Each row is a point on a tangle of strands that fork, close into loops and nearly touch. The rows are in no order.
Points whose rows are less than 105 apart are linked; no others are. Some points are linked to none.
j982: [ 28.3  26.2 -26.1 -24.9 -27.8  17.4 -58.5 -29.1   7.9 -26.0  31.0 -23.7
  22.9   9.0 -22.4  -1.0  10.2 -28.6 -17.6 -18.3 -19.8  47.1  15.3  37.8
  16.5  21.0  -2.9 -33.9]
j638: [ 51.3   2.7  26.8 -52.2  39.7   3.1  33.6 -19.2  41.2 -39.5 -75.9 -47.0
 -15.1 -13.2  -1.4 -10.4  18.6   5.8 -22.2  45.4 -16.7  -6.6  -5.8  52.7
  -7.9  37.1  56.5  -5.7]
j500: [ 10.0  57.0  20.4   7.1 -48.3  38.9 -26.6  50.9 -30.6  -2.5  13.3  22.2
  40.0  -5.8 -23.6  33.5 -13.5  29.5 -24.0  33.2 -41.8   3.3  44.6 -10.6
  -8.4 -19.9 -57.6  41.3]
j848: [-13.1 -27.2   1.2  -6.3  40.9 -28.2   4.8 -22.9   7.6  40.9 -34.7   5.3
 -45.1 -15.8  10.3   6.3 -13.2 -11.8  11.7  26.9  18.4  -5.7 -26.5  19.6
  18.9 -26.0  37.4 -24.2]
j847: [ 13.6  57.8 -11.2  18.6   9.5  -9.0 -32.1  -5.5 -17.4  14.3  50.9   1.3
  16.1   1.0  13.7  -7.8   2.6  -6.1   1.9 -26.0 -27.0  28.3  14.4   8.3
 -16.6 -29.1 -31.8   4.8]
j84: [ 64.2  47.0   7.6 -44.0  -3.5   8.7 -31.2 -37.6 -10.9 -13.6 -31.2 -29.7
  14.9 -31.1  -4.7  32.1   8.8  10.8 -30.7  43.4  -5.6  11.3  19.5  59.6
  36.9   1.3  22.3 -15.6]
j327: [ 36.5  -3.7  32.6 -19.8  -7.1  13.9  34.9  41.0  50.3 -47.9 -64.0  15.0
   0.5   8.9 -24.4 -48.7  26.0   0.7 -14.5  23.7 -41.6 -30.5  29.9 -27.8
 -33.1  10.3  -2.6  32.4]
j499: [ 11.8  31.4  45.7 -46.3  30.9 -18.4  -1.9 -62.1  -5.0  14.9 -41.2 -18.5
 -19.5 -25.8  18.2  46.9 -13.7   2.9 -11.1  55.9 -14.1   8.9   9.7  68.1
  11.5 -48.6  48.4 -11.7]
j336: [ 63.9  45.5   4.5 -16.5  40.0 -31.7 -12.3 -45.5 -11.2  10.3 -18.5 -25.5
  -7.6 -42.0  32.2  -0.3  25.9  25.1 -23.5  38.8  -4.1  -3.7   9.9  51.9
   7.9 -41.2  33.2  16.6]
j116: [ 22.0  22.9  44.8   1.8  14.4   6.8  30.8  35.6 -18.3 -34.2 -16.0  -3.1
  46.1 -12.7   3.5   4.9   6.3  71.5 -28.7  39.4 -21.3 -21.0  16.5 -18.4
 -23.5  13.6 -13.0  45.4]
j469: [-43.5 -50.6 -25.9  28.8 -39.9  11.6 -31.4  19.6 -18.5  19.0  29.0  12.3
  17.4  -2.1 -21.4  19.1 -29.2 -20.4  20.6 -37.2  43.2  18.3 -20.0 -12.8
  37.1  17.6  -8.8 -42.1]
j457: [-16.6  15.7 -17.1  -3.2  54.7 -31.3   8.1 -22.8  13.2   0.7  59.3 -37.8
   5.0  28.6  38.3   1.8  -3.8 -17.0  23.8 -68.9 -12.5  44.3 -27.8  21.7
 -23.1   5.2  22.3 -47.3]
j972: [ -2.7 -25.4 -33.0   7.3  43.1 -45.2 -21.7 -28.2  47.2  30.9  25.5  13.1
 -78.8   3.7  12.0 -43.8  43.8 -54.1  49.4 -35.3 -19.6   6.1 -24.5 -11.0
 -21.8 -43.3  23.9  -1.5]
j705: [ 18.9   1.7  40.2 -33.3 -19.6   7.4 -18.8   2.8  -8.7   7.9 -70.1   2.9
  -6.8 -71.8 -11.5  62.5   0.7  29.0 -16.9  75.4  11.4  -2.0  -3.4  21.2
  28.2 -28.8  38.0   9.3]
j557: [-37.9 -10.4  28.5 -22.2  28.2   0.6  43.6   1.4   7.2   2.9   5.8  -6.1
  -7.7  22.4  -5.6  -5.2 -26.4 -10.2  15.4  -7.3   1.3   3.5  -9.1  12.2
 -24.8  34.3   7.4 -15.9]
j713: [ 15.7 -30.7 -59.8  25.8  43.8 -51.8  36.7 -28.4  20.6 -15.0  36.9 -37.9
 -23.4  28.0  36.0 -37.6  37.5   9.4  25.6 -64.6  13.5  -4.2 -50.0 -34.6
 -20.0  18.3  16.8  -1.5]
j428: [ 76.9  69.2  -4.3 -21.6  -8.7   4.7 -27.7 -20.3 -13.2 -22.3   5.3 -31.6
  34.1 -18.5  -2.2   5.1  19.5  22.9 -37.6  34.6 -28.9   9.7  24.7  54.2
  19.7  -0.1   5.2  -3.7]
j931: [  5.8   5.3  15.7   2.1 -22.1  20.9  27.4  19.0   1.1 -28.4  -8.5  -6.6
  17.5  18.9  -9.7 -17.4  -8.6  16.0 -20.3  -7.0  -4.8 -11.4  17.3 -11.2
 -13.6  46.4 -14.8  13.1]
j365: [-47.8 -46.7 -13.9  57.7 -53.9  15.8  21.4  70.4  -3.0  -7.1   1.7  52.3
   8.2  22.5  -3.7 -35.6  -1.8  22.9  20.9 -36.2   6.1 -38.2  -3.8 -85.3
  -9.3  20.6 -42.9  55.0]
j650: [ 20.3   9.4  11.3   3.2  -6.8   9.1  -1.2  11.0 -25.2  -7.3  -9.1  -1.6
  24.1 -17.0 -11.2   9.4   0.9  43.5 -21.6  34.7  -3.2 -12.4  11.2   1.5
  -0.1  11.2 -11.4  28.7]
j767: [ 33.7  54.5  11.1   1.0  32.5 -17.3  11.0   2.3  -8.3   3.6   4.2  11.2
   4.3  -1.6  19.1 -19.8   5.3  31.9  -9.7   1.3 -36.6  -4.2  31.6  -8.5
 -32.9 -12.5 -24.4  53.5]
j431: [ 56.7  -8.9  -5.2 -23.4  35.7 -12.1  35.1 -26.7  25.3 -26.3 -36.5 -51.9
  -1.0   6.9   0.5 -28.6  21.0   9.4 -19.5  12.8   5.4 -12.1  -1.4  36.9
 -11.2  47.6  44.4 -14.9]
j643: [-30.9 -74.5 -34.6  26.9 -50.5  15.2 -27.5  20.7 -18.7  35.7 -23.5  16.2
  -0.6 -11.2 -32.1  11.8  -4.7 -13.1   7.9   0.2  71.7  -8.5 -14.5 -21.1
  55.4  11.3   3.1 -25.7]
j659: [ 50.6  31.0  35.4 -45.2  -5.7   7.2 -14.3 -22.2  -9.8 -17.1 -56.0 -24.2
  18.0 -51.2  -6.8  47.7   0.4  27.2 -32.6  67.9  -3.4  10.7  -0.9  41.2
  21.0 -15.3  35.5  10.4]
j127: [ 23.0 -17.4  -5.4   9.4 -46.1  30.8 -20.0  32.2  30.6  -4.2 -33.6  38.2
 -22.1   8.5 -43.2 -35.4  42.4 -27.5   0.0  -3.2 -15.5 -11.2  33.4 -44.4
  -8.1   3.2 -10.7  28.4]
j170: [-16.0 -45.5 -11.9  -8.9   8.4 -29.7 -19.9 -50.5  -2.5  47.1 -35.5   2.6
 -47.8 -31.4  21.5  27.5 -25.1 -20.0  23.2  38.4  41.6 -15.0 -38.8  26.2
  46.7 -49.9  50.6 -45.9]
j91: [ 16.0   7.9  -3.6  16.6  63.2 -48.1  22.7 -28.3  -0.1  16.1 -10.4   4.6
 -43.2 -14.0  26.5 -21.2  28.8  17.1   3.2  17.0  -0.6 -22.9  -8.5   0.8
 -21.4 -37.9  16.0  34.3]
j905: [-20.1 -18.1   0.3  22.0 -49.4  31.9 -10.8  48.9  -4.4   2.0  -3.5  46.7
  -7.5   9.2 -26.6 -22.7  -0.5 -11.1   6.0  -0.3   3.9  -3.8  22.5 -44.0
   2.0   5.6 -28.5  21.7]
j652: [ 31.0   5.9  -9.3  -2.7 -50.8  31.2 -25.8  19.0  35.2 -19.7 -10.2  12.8
 -11.5  29.1 -32.9 -39.3  33.0 -52.5   0.9 -16.3 -38.4  20.2  42.0 -11.8
  -9.0   6.1  -9.9   8.5]
j588: [-21.2 -68.0  -7.8   3.8 -55.2  31.0 -11.0  17.9  -8.0  21.6 -46.3 -11.4
   3.4 -11.7 -32.9  36.0 -19.6   0.8   5.1  23.2  72.6 -10.1 -29.7   2.5
  60.1  40.9  29.0 -45.1]
j318: [  0.4  -4.4   7.6  -6.9 -29.7   1.1 -53.5 -15.9   6.7  35.6 -50.9  39.7
 -49.3 -42.9 -15.8  19.6  11.8 -23.3  15.3  50.3   2.5  -0.8   9.2   1.5
  33.1 -74.4  22.9  14.9]
j859: [  7.1 -30.4 -38.8  21.7  42.9 -47.5  11.1 -35.5  31.7   4.5  38.5  -3.7
 -45.8  14.2  32.9 -45.2  43.1 -14.3  27.6 -53.1   0.7  -3.8 -25.2 -14.9
 -13.2 -13.7  19.2  -3.8]
j581: [-25.3 -25.0 -10.8  38.6 -46.4  12.4  15.2  57.3   7.0 -13.1  -3.4  63.6
  -7.8  22.4 -17.1 -52.8  10.7 -10.1  13.8 -21.3  -8.1 -30.3  27.1 -74.5
 -21.1  -8.7 -48.1  56.8]
j561: [-30.5 -27.3 -21.0   5.1  44.7 -43.9 -36.0 -43.9   9.5  29.9  31.5  -7.0
 -36.4 -10.0  36.4  17.0   2.5 -36.0  38.9 -27.7  22.5  28.5 -36.9  12.6
  23.7 -54.1  33.9 -48.5]
j778: [ -9.1 -53.7 -22.6  20.8   7.1 -16.9 -10.9  20.5  14.9  43.6 -29.6  48.0
 -71.2  -9.9 -12.1 -38.8  23.0 -20.1  41.8   9.6  21.3 -32.4 -20.5 -31.8
  16.0 -30.1   8.3  17.6]
j528: [-25.2 -15.4  11.9  -2.1  43.0 -16.7  86.4   5.2  45.3 -29.9  -8.3   4.2
 -29.6  65.5  11.8 -51.9   3.9  -9.8  29.5 -37.1 -34.6 -47.2 -17.5 -22.6
 -63.9  26.0   3.4  22.1]
j288: [-27.2 -11.1   8.4  -1.2   4.8  15.3  68.4  15.6  18.8 -46.4   0.8  -8.1
  22.1  56.1   4.6 -20.1  -7.6  11.5  -8.8 -26.6 -12.3 -28.9  -5.1 -22.1
 -39.1  64.0 -12.7   7.1]
j264: [-11.6 -29.4  58.6 -12.0  21.5  13.3  87.7  45.9  24.6 -60.1 -42.6  -9.4
  38.9   9.0  -2.2 -21.0 -21.6  56.0 -15.5  25.1 -10.7 -52.0  -5.1 -33.9
 -48.7  53.6  -4.3  36.7]
j885: [ 50.4  39.7 -34.7  25.3 -45.0  16.4  -7.6  23.9  17.6 -53.1  47.0  -5.5
  33.7  49.9  -8.9 -34.4  22.4   2.9 -20.8 -50.6 -22.5  11.1  37.9 -26.2
 -34.4  26.5 -53.0  30.5]
j175: [ 11.3  78.8   4.9  -0.4 -40.1  33.8 -49.4  31.4 -23.5  11.5  34.2  32.3
  32.2  -2.6 -11.8  30.0 -16.8 -11.8 -11.6   2.7 -41.5  24.4  47.0  -9.5
  -9.3 -34.7 -73.2  14.8]
j458: [ 18.1  35.8 -10.6 -22.4 -32.1  27.4 -44.1  -8.3  34.2 -21.5  13.6   2.2
  -5.2  34.9 -20.8 -12.3  16.8 -64.2  -5.8 -29.8 -35.6  43.5  33.3  10.8
 -10.7   5.7  -2.0 -16.7]
j268: [ 18.1 -13.3 -41.4   3.2  30.5 -37.8  -2.2 -49.5 -12.6  -9.3  29.6 -45.1
   2.6  -4.2  24.6   5.2   4.6  -0.8  -7.0 -26.6  40.9  19.4 -31.8  34.1
  17.7  25.1  25.4 -48.4]
j172: [ 17.7  -5.9  -4.8 -16.7  26.0 -27.6  -5.7 -59.9 -12.8   7.3 -21.9 -38.1
  -2.0 -34.3  17.9  26.5 -12.9  12.9 -15.2  36.6  40.5   0.3 -23.0  54.1
  25.9   4.7  54.2 -36.0]
j168: [ 27.9 -12.5  51.6 -22.5   1.2   9.1  10.3  42.8  40.2 -21.0 -71.5  33.9
 -17.0 -26.6 -20.5 -25.9  23.7  14.1  -1.5  58.8 -36.2 -33.6  31.7 -27.8
 -25.2 -29.0  -0.1  57.0]
j289: [-10.5  -4.7   9.2 -10.7 -17.2   2.5 -32.6   3.2  12.8  34.1 -56.3  50.0
 -65.5 -27.2 -34.2 -17.0   5.3 -53.2  25.1  38.8 -25.5   1.5  18.7 -10.0
   5.8 -63.3  18.5  22.6]
j634: [-50.2  35.2  13.4   3.5  16.5   7.8 -15.3  -7.2 -33.2  22.5  67.7 -20.3
  33.1  14.6  23.5  48.5 -50.4 -14.1   8.3 -33.3  -2.1  44.4  -9.5  28.0
   0.4 -19.5 -24.2 -34.9]
j385: [ 28.2  36.9  13.5  -3.5  66.4 -36.0  13.5 -26.5   5.5   2.5  -1.6  -7.6
 -24.9  -1.7  26.4 -31.7  23.0  17.5  -2.3   1.9 -33.1  -3.5  19.1   5.2
 -37.6 -25.2  -4.8  33.9]
j979: [-74.2 -29.5  -4.1  41.6 -46.9  28.9  19.9  65.9 -41.5   4.0  17.7  46.7
  31.9  16.0  -0.7  -2.7 -31.4  23.8  18.0 -24.2  19.1 -19.2   5.4 -59.5
 -14.5  22.2 -53.9  22.1]
j511: [-10.9 -56.4 -23.0  23.2 -37.4  17.9 -10.4  36.4 -16.8  15.0 -25.4  29.4
  -7.8 -10.9 -43.2  -6.0  13.0  -5.6   7.7   8.8  34.4 -13.1  -5.6 -40.7
  18.4  15.6  -8.3  14.5]
j176: [ -9.6 -18.0  22.2   0.0 -64.3  43.2 -23.5  41.2 -29.9  15.4 -36.6  28.4
  39.4 -54.6 -37.8  59.4  -7.7  44.7 -16.4  60.9  15.4  -9.8  10.3 -20.8
  37.6   5.6 -15.5  15.4]
j322: [ -5.6   1.3  -6.4   8.7 -45.3   9.2 -66.8 -12.4 -14.1  40.4 -17.7  36.0
 -12.6 -41.5 -15.4  38.7  -8.2 -18.1   1.0  45.5   9.4   8.7  16.4  13.5
  46.1 -53.0   4.3   2.3]
j68: [ -3.0 -23.7 -21.7  -7.8  20.8 -34.9 -27.6 -81.9   0.3  29.4 -14.9 -37.5
 -32.6 -33.0  28.6  37.0 -11.7 -31.2  -4.6  26.5  47.7  -3.2 -30.9  60.0
  38.5 -31.1  51.2 -61.0]
j489: [ 22.1 -37.1 -56.4  12.4 -32.0  -3.8 -49.1 -22.4  15.6  -4.4  18.7 -19.1
  -9.7  -5.0 -19.1 -20.2  39.6 -34.5  -5.4 -36.2  16.8  25.1 -14.3   6.8
  25.3   3.5  15.9 -37.9]
j492: [-54.1 -20.4 -11.5   9.9 -34.2  22.1   0.6  19.8 -30.8   6.7  35.0   0.8
  31.3   1.8  -5.7  38.0 -25.1   6.5   0.3 -25.7  27.6  18.3  -9.8 -14.7
  22.8  33.6 -14.5 -26.5]
j234: [ 16.1  21.8  22.6  -1.5  23.9   2.0  13.6  12.1  34.8   2.4 -15.5  41.4
 -40.0   6.2  -9.5 -51.2  34.5  -7.1  10.1  14.6 -49.8 -12.2  36.7 -29.4
 -44.5 -42.2 -14.7  57.9]
j964: [-40.7  49.4   6.8   1.6  49.1 -10.3  25.9 -13.0  11.2  -5.4  64.2 -19.0
  11.5  43.0  30.1  -2.4 -20.5 -20.0  18.0 -64.8 -23.3  29.2 -16.5   4.9
 -33.4  -1.4 -12.7 -14.8]
j503: [-32.2  -2.0  16.0 -32.3 -19.0  47.8   9.4  -5.6 -19.5 -17.7  13.0 -55.3
  38.2  23.3 -25.4  30.5 -32.3 -15.2 -10.2 -10.5  27.1  27.7  -2.3  46.1
  30.3  61.2  15.3 -68.2]
j919: [-59.8  58.2  29.5 -12.3  30.0   6.9  -0.8  -6.3 -12.7   6.8  70.4 -15.7
  24.9  35.2  29.7  33.3 -41.5 -34.7  15.4 -53.8 -29.2  45.3  -2.1  22.8
 -34.3 -12.8 -34.3 -36.4]
j725: [ 13.7  70.3  -8.2  14.9 -15.5   5.5 -27.0  27.7 -27.0   6.0  76.3  -0.4
  43.8  16.9   2.5  19.0 -14.5   6.6 -21.0 -31.3 -27.7  23.1  24.3 -13.0
 -19.5 -15.8 -68.3  17.4]
j934: [ 12.3 -26.7  17.3  -4.4 -49.3  18.3 -28.1  19.8 -22.8  15.9 -54.7  24.7
   4.1 -75.5 -30.0  60.7   5.3  34.3 -16.9  63.5  24.3  -9.9  -1.2  -8.6
  38.1 -28.1   6.9  16.9]
j133: [-79.5  -1.1  30.0  19.5   9.1   8.3  50.5  40.9 -10.3   5.3  35.7  45.4
   3.7  35.0  22.8 -11.4 -32.5  -3.1  24.3 -26.4  -3.7 -12.9  -2.2 -37.8
 -42.8  16.8 -32.9  30.4]
j563: [ 20.2 -48.5 -62.7  27.3  -3.3 -25.0  16.4 -27.2   8.6 -32.2  30.6 -39.7
  18.3  28.9   2.0 -25.5  16.1  14.3  -7.8 -54.7  46.4  -2.9 -44.8 -13.4
  22.8  70.8  10.6 -22.8]
j697: [ -0.2  14.0 -25.4   0.4 -39.2  15.9 -59.0  -6.3 -16.0   3.4  39.5  -6.7
  26.7  -7.8 -17.2  27.8 -14.0 -26.0 -10.4 -24.3  10.1  43.1   0.7  13.2
  44.3  -5.2 -11.9 -40.1]
j114: [ 23.7  16.0  26.6 -17.0   4.1   9.7  42.5  12.1  47.5 -48.5 -29.5  10.3
 -12.6  43.1  -0.7 -71.3  23.1 -12.7  -8.0  -0.6 -66.4 -22.7  39.0 -25.9
 -62.5  14.8 -17.3  40.8]
j150: [-62.4 -32.0  -8.5  32.4 -53.5  28.1  14.0  57.4 -35.2   4.1  42.6  10.0
  43.8  17.3 -13.7  18.1 -29.8  12.5   3.4 -44.9  31.4  11.6  -7.0 -37.1
   0.1  54.0 -39.5  -1.6]
j28: [  8.1 -27.2   4.9  -0.3  57.2 -33.7  39.6  -7.6  12.2  29.1 -18.1  17.6
 -50.9   3.4   5.9 -22.7  16.8   2.1  18.7  15.6   4.6 -23.7 -17.8 -11.0
 -12.6 -12.0  28.4   8.0]
j723: [-23.2  -6.5 -12.2  11.7  50.5 -41.5 -25.9 -40.9  24.3  39.8  17.8  17.8
 -62.7  -9.8  28.2 -13.3  17.8 -51.8  43.8 -10.1 -21.4  19.8  -9.8   5.6
   1.8 -66.9  20.4 -14.5]
j174: [-36.4  16.6  -0.8 -11.0  29.2 -35.1 -41.7 -68.9   6.3  28.8  38.9 -19.8
 -16.7  -5.3  33.3  28.5 -10.9 -44.5  28.0 -22.3 -11.4  48.3 -24.6  45.0
  16.9 -60.4  20.5 -57.5]
j58: [ 48.2  -6.7  -9.1 -22.2  30.1 -19.3  39.0 -24.6  -7.7 -32.2 -21.9 -50.0
  26.9  -6.0   6.1  -1.3   7.8  51.9 -41.2  29.4  28.2 -13.5 -12.6  24.8
  13.6  59.4  32.3 -11.3]
j828: [  8.1   1.3  -0.8  -6.3  20.0  -5.8  28.3   9.4  42.8 -18.0  -6.7  22.9
 -34.4  32.7   0.3 -56.8  24.6 -20.1   7.8 -17.4 -36.7 -16.6  22.5 -23.4
 -47.0  -9.8 -16.5  35.9]
j167: [ -9.1  19.2  23.4 -33.7  34.6  -5.8   7.3 -47.8 -21.7  16.6 -22.5 -37.1
  -3.1 -20.7   6.5  37.2 -28.3   7.0 -10.8  43.5  19.3   9.6  -5.0  63.9
  18.1 -21.9  38.6 -31.8]
j771: [-12.4  -0.9  -8.2   7.0 -45.5   7.8 -66.7  -7.7 -38.1  29.1  29.4  12.3
  20.0 -23.4 -13.3  52.6 -21.8 -12.8  -3.0   5.8  25.6  28.1   6.3  20.6
  51.9 -40.6 -17.2 -19.7]
j714: [ -4.1  21.3  28.5   4.8 -46.1  49.4 -19.9  37.7 -43.1  18.3   0.5  26.2
  43.4 -41.5 -24.9  55.2 -10.6  49.6 -17.0  44.2 -12.1   7.9  25.9 -12.5
  21.3  -0.1 -38.9  12.3]
j352: [-18.7  12.1 -13.5 -13.9  56.9 -40.4 -25.9 -57.0  10.2   3.5  65.3 -50.5
   7.8   4.6  40.9  22.4 -10.8 -32.6  14.9 -56.3   0.5  52.7 -29.6  39.8
   9.1 -21.4  31.2 -64.6]
j876: [-15.7 -30.4   2.1  -8.4  33.8   0.5  87.1   1.1  31.4 -42.9 -16.4 -28.6
  -6.6  69.7   9.3 -52.4  -1.7   8.0  15.6 -45.7 -10.1 -30.6 -23.6  -8.5
 -40.9  59.4  14.6   6.5]
j453: [  1.7 -36.4 -40.9  15.4  40.5 -44.9  31.5 -33.2  10.0 -12.0  28.8 -42.5
  -4.7  23.3  27.7  -9.1   7.3   0.5   5.2 -46.4  30.7   2.8 -47.9   0.4
  -3.8  44.8  25.3 -31.5]
j968: [-51.2  30.9  65.8  13.9  -7.5  28.7  36.7  56.4 -41.2   9.1   7.0  47.5
  39.0  -5.7  13.1  31.5 -40.6  52.7  -8.1  35.7 -25.1 -24.8  24.0 -35.5
 -43.3   0.0 -54.5  53.7]
j246: [-10.6 -36.9  -0.5 -31.3 -54.9  57.1 -11.0   2.9  -2.1 -11.9 -22.5 -34.3
  16.5  19.3 -39.5  29.5 -24.9 -32.8 -19.2   5.5  20.5  22.3   5.1  43.0
  35.9  63.2  19.8 -65.1]
j53: [-36.3 -15.3  19.9 -17.1   2.7  14.4  26.6 -11.7  -6.6  -5.4  12.9 -35.4
  15.0  23.9  -6.4  20.8 -27.1 -20.5  -5.6 -16.9   9.7  12.2  -6.8  28.4
   3.5  52.4   6.7 -43.4]
j631: [-52.4 -35.1  16.4   8.0  25.5   1.9  76.5  32.7  40.0  -3.5 -12.6  36.3
 -27.7  51.1  25.4 -58.0 -14.6  -4.2  48.1 -30.6 -17.2 -46.4 -16.9 -51.8
 -46.4  14.8 -13.7  31.0]
j685: [ 54.5  88.4 -13.1  32.4  -2.8  11.7 -30.0  23.1 -29.7   8.4  52.7  -3.4
  41.7  -4.3  15.4  16.8  -5.1  36.8 -35.8   5.1 -41.5  -9.7  29.4  -7.5
 -10.2 -27.6 -78.5  51.4]
j118: [ 43.4   4.1  56.5 -61.4  15.5  12.0  14.1  -2.6  25.6 -32.7 -76.8 -32.1
   0.7 -35.5 -15.0  19.0  12.6  19.5 -22.9  67.4 -11.6  -5.0  -6.1  45.6
   2.1   8.9  52.7   4.1]
j440: [-67.9   8.6  30.8  26.3 -18.5  30.1  30.6  56.7 -37.5  20.4  28.5  59.2
  28.9  15.3  11.7   7.8 -37.0  30.3   9.5  -4.1 -11.9 -20.4  17.6 -59.1
 -28.9   5.9 -59.7  43.3]
j945: [-22.9  32.5  45.8   2.5  21.1   9.2  41.4  37.7 -27.3 -10.6   6.9  10.8
  35.9   4.3  12.1  12.3 -32.7  60.6 -19.9  15.0 -24.5 -26.9  14.2 -25.6
 -37.3   5.7 -30.8  44.8]
j314: [ 33.9  74.7  10.4  17.3   3.1   0.2   5.4  28.3 -15.8 -13.8  27.4  15.6
  27.6  15.8   9.7 -22.0   4.3  35.8 -21.6  -4.0 -48.2 -12.1  36.1 -22.7
 -41.7 -21.1 -57.4  64.5]
j693: [ 46.2  69.5  25.8 -35.3  35.2 -17.9 -26.5 -48.2 -20.5  11.0 -28.0 -16.4
 -19.0 -46.4  20.6  33.3   3.5  11.7 -24.3  51.8 -18.8   8.9  19.0  66.3
  16.6 -71.8  33.2  14.1]
j151: [ 87.5  62.0  -8.8 -15.1  35.6 -11.0  -2.3 -32.0  -9.0 -21.6  -9.2 -38.3
  16.9 -26.2  21.9 -26.7  32.5  35.9 -37.4  27.6  -9.5  -6.9  20.9  44.7
   7.2  -2.5   9.6  13.2]
j629: [-53.4  46.5  25.9  -1.8  10.9   5.7 -37.5 -12.8 -53.2  42.4  65.6 -16.3
  36.2  -6.8  27.8  74.1 -66.0  -4.1   3.6 -14.0  -4.8  41.8   0.9  33.4
  25.9 -62.4 -39.9 -30.6]
j107: [ 31.8 -34.8 -25.9   2.5 -10.1 -16.0   3.1 -14.5  -7.9 -10.4 -18.8 -30.6
  11.2  -8.5 -14.5  -8.8  12.0  27.5 -22.0  18.9  39.5 -13.4 -20.3   4.3
  24.2  43.1  21.1 -27.9]
j986: [ 36.7 -24.0 -66.4  38.6  -9.7 -29.4 -16.6 -20.1 -20.8 -30.3  54.6 -30.0
  44.6   5.1  10.7  -1.3  14.5  21.2 -24.0 -54.0  55.6   6.2 -33.0  -5.2
  31.2  44.4   8.1 -29.6]
j649: [ 20.7  -8.9 -43.7  26.5   9.5 -30.8 -10.4 -41.3 -30.5 -11.6  49.2 -50.7
  48.0  -8.6  17.2  26.5  -0.1  17.6 -19.0 -27.5  56.1  16.6 -44.3  18.9
  35.7  41.3  17.2 -47.6]
j82: [ -0.9 -59.6 -27.8  19.5  -6.2 -12.5  11.0  15.9   6.8  20.1 -26.3  26.8
 -32.9 -12.8 -20.0 -29.4  19.2  12.6  13.7  16.9  43.0 -37.6 -19.6 -29.9
  27.0   1.6   9.3   6.2]
j405: [-18.8 -30.9 -35.5  14.0  -3.9   0.2   6.8   3.5  26.8  -7.7  37.2  -0.7
 -15.4  22.4   0.8 -26.6  10.9 -37.2  34.5 -76.4   5.3  19.4 -25.5 -29.8
 -20.4  17.1   9.1 -23.6]
j845: [ 46.9 -29.5 -59.7  13.7 -34.7 -10.3 -38.5 -19.2   7.2 -13.7  -9.1 -17.7
  -8.8 -13.1 -21.4 -14.1  36.7 -11.2 -19.3   3.7  47.8  -3.4 -11.3   7.3
  41.5  38.4  24.9 -30.3]
j146: [-79.0 -16.6  14.2  18.9  17.9  -8.2  69.1  41.4  16.3   4.5  32.9  46.1
 -25.6  56.0  39.6 -34.8 -16.6 -16.6  57.7 -56.0  -3.8 -23.5 -16.9 -54.3
 -48.0   7.8 -22.2  35.9]
j14: [-20.1 -60.7 -15.0 -13.5 -70.1  53.6 -32.1  17.1   7.4   7.0 -55.6 -10.7
  -2.4  -3.9 -45.7  23.0 -19.9 -33.9   3.5   9.0  42.3  -2.2 -13.0  21.8
  44.3  42.6  32.0 -60.1]
j192: [ 26.6   7.9  24.6   3.5  12.0 -12.7  -5.8  18.3  24.5   9.1 -48.2  45.2
 -36.6 -35.0 -17.5 -28.2  32.6   5.9   7.8  48.5 -27.6 -29.2  34.6 -43.6
 -25.3 -49.0  -2.1  63.0]
j981: [-27.6 -28.0  -7.7  -3.0 -12.7   7.1 -16.7   7.4  19.7  40.7 -27.2  51.7
 -57.9   1.3 -13.3 -22.0   0.1 -60.3  44.4   6.3  -2.3  -5.1   4.6  -7.5
   9.1 -43.6   1.2  -2.0]

A tip is a point with one link. Name the tips that can be reached along the links from each point below, in the order of the rows.
j288 => j557
j693 => j847, j489
j634 => j629

A piece is all that can be reached along the links. How many separate loops has the piece of each point below (a circle has one, a figure eight two, a Y none), and how many tips (points with one link)?
j659 => loops 1, tips 2
j588 => loops 3, tips 1
j453 => loops 1, tips 1
j114 => loops 1, tips 0

Name the points in between on the shortest way along the links from the first point to the second, in order.
j170, j151 => j68 > j172 > j167 > j499 > j693 > j336
j268, j174 => j453 > j713 > j859 > j972 > j723 > j561
j489, j934 => j845 > j107 > j58 > j431 > j638 > j118 > j659 > j705
j175, j170 => j725 > j685 > j314 > j767 > j385 > j91 > j28 > j848
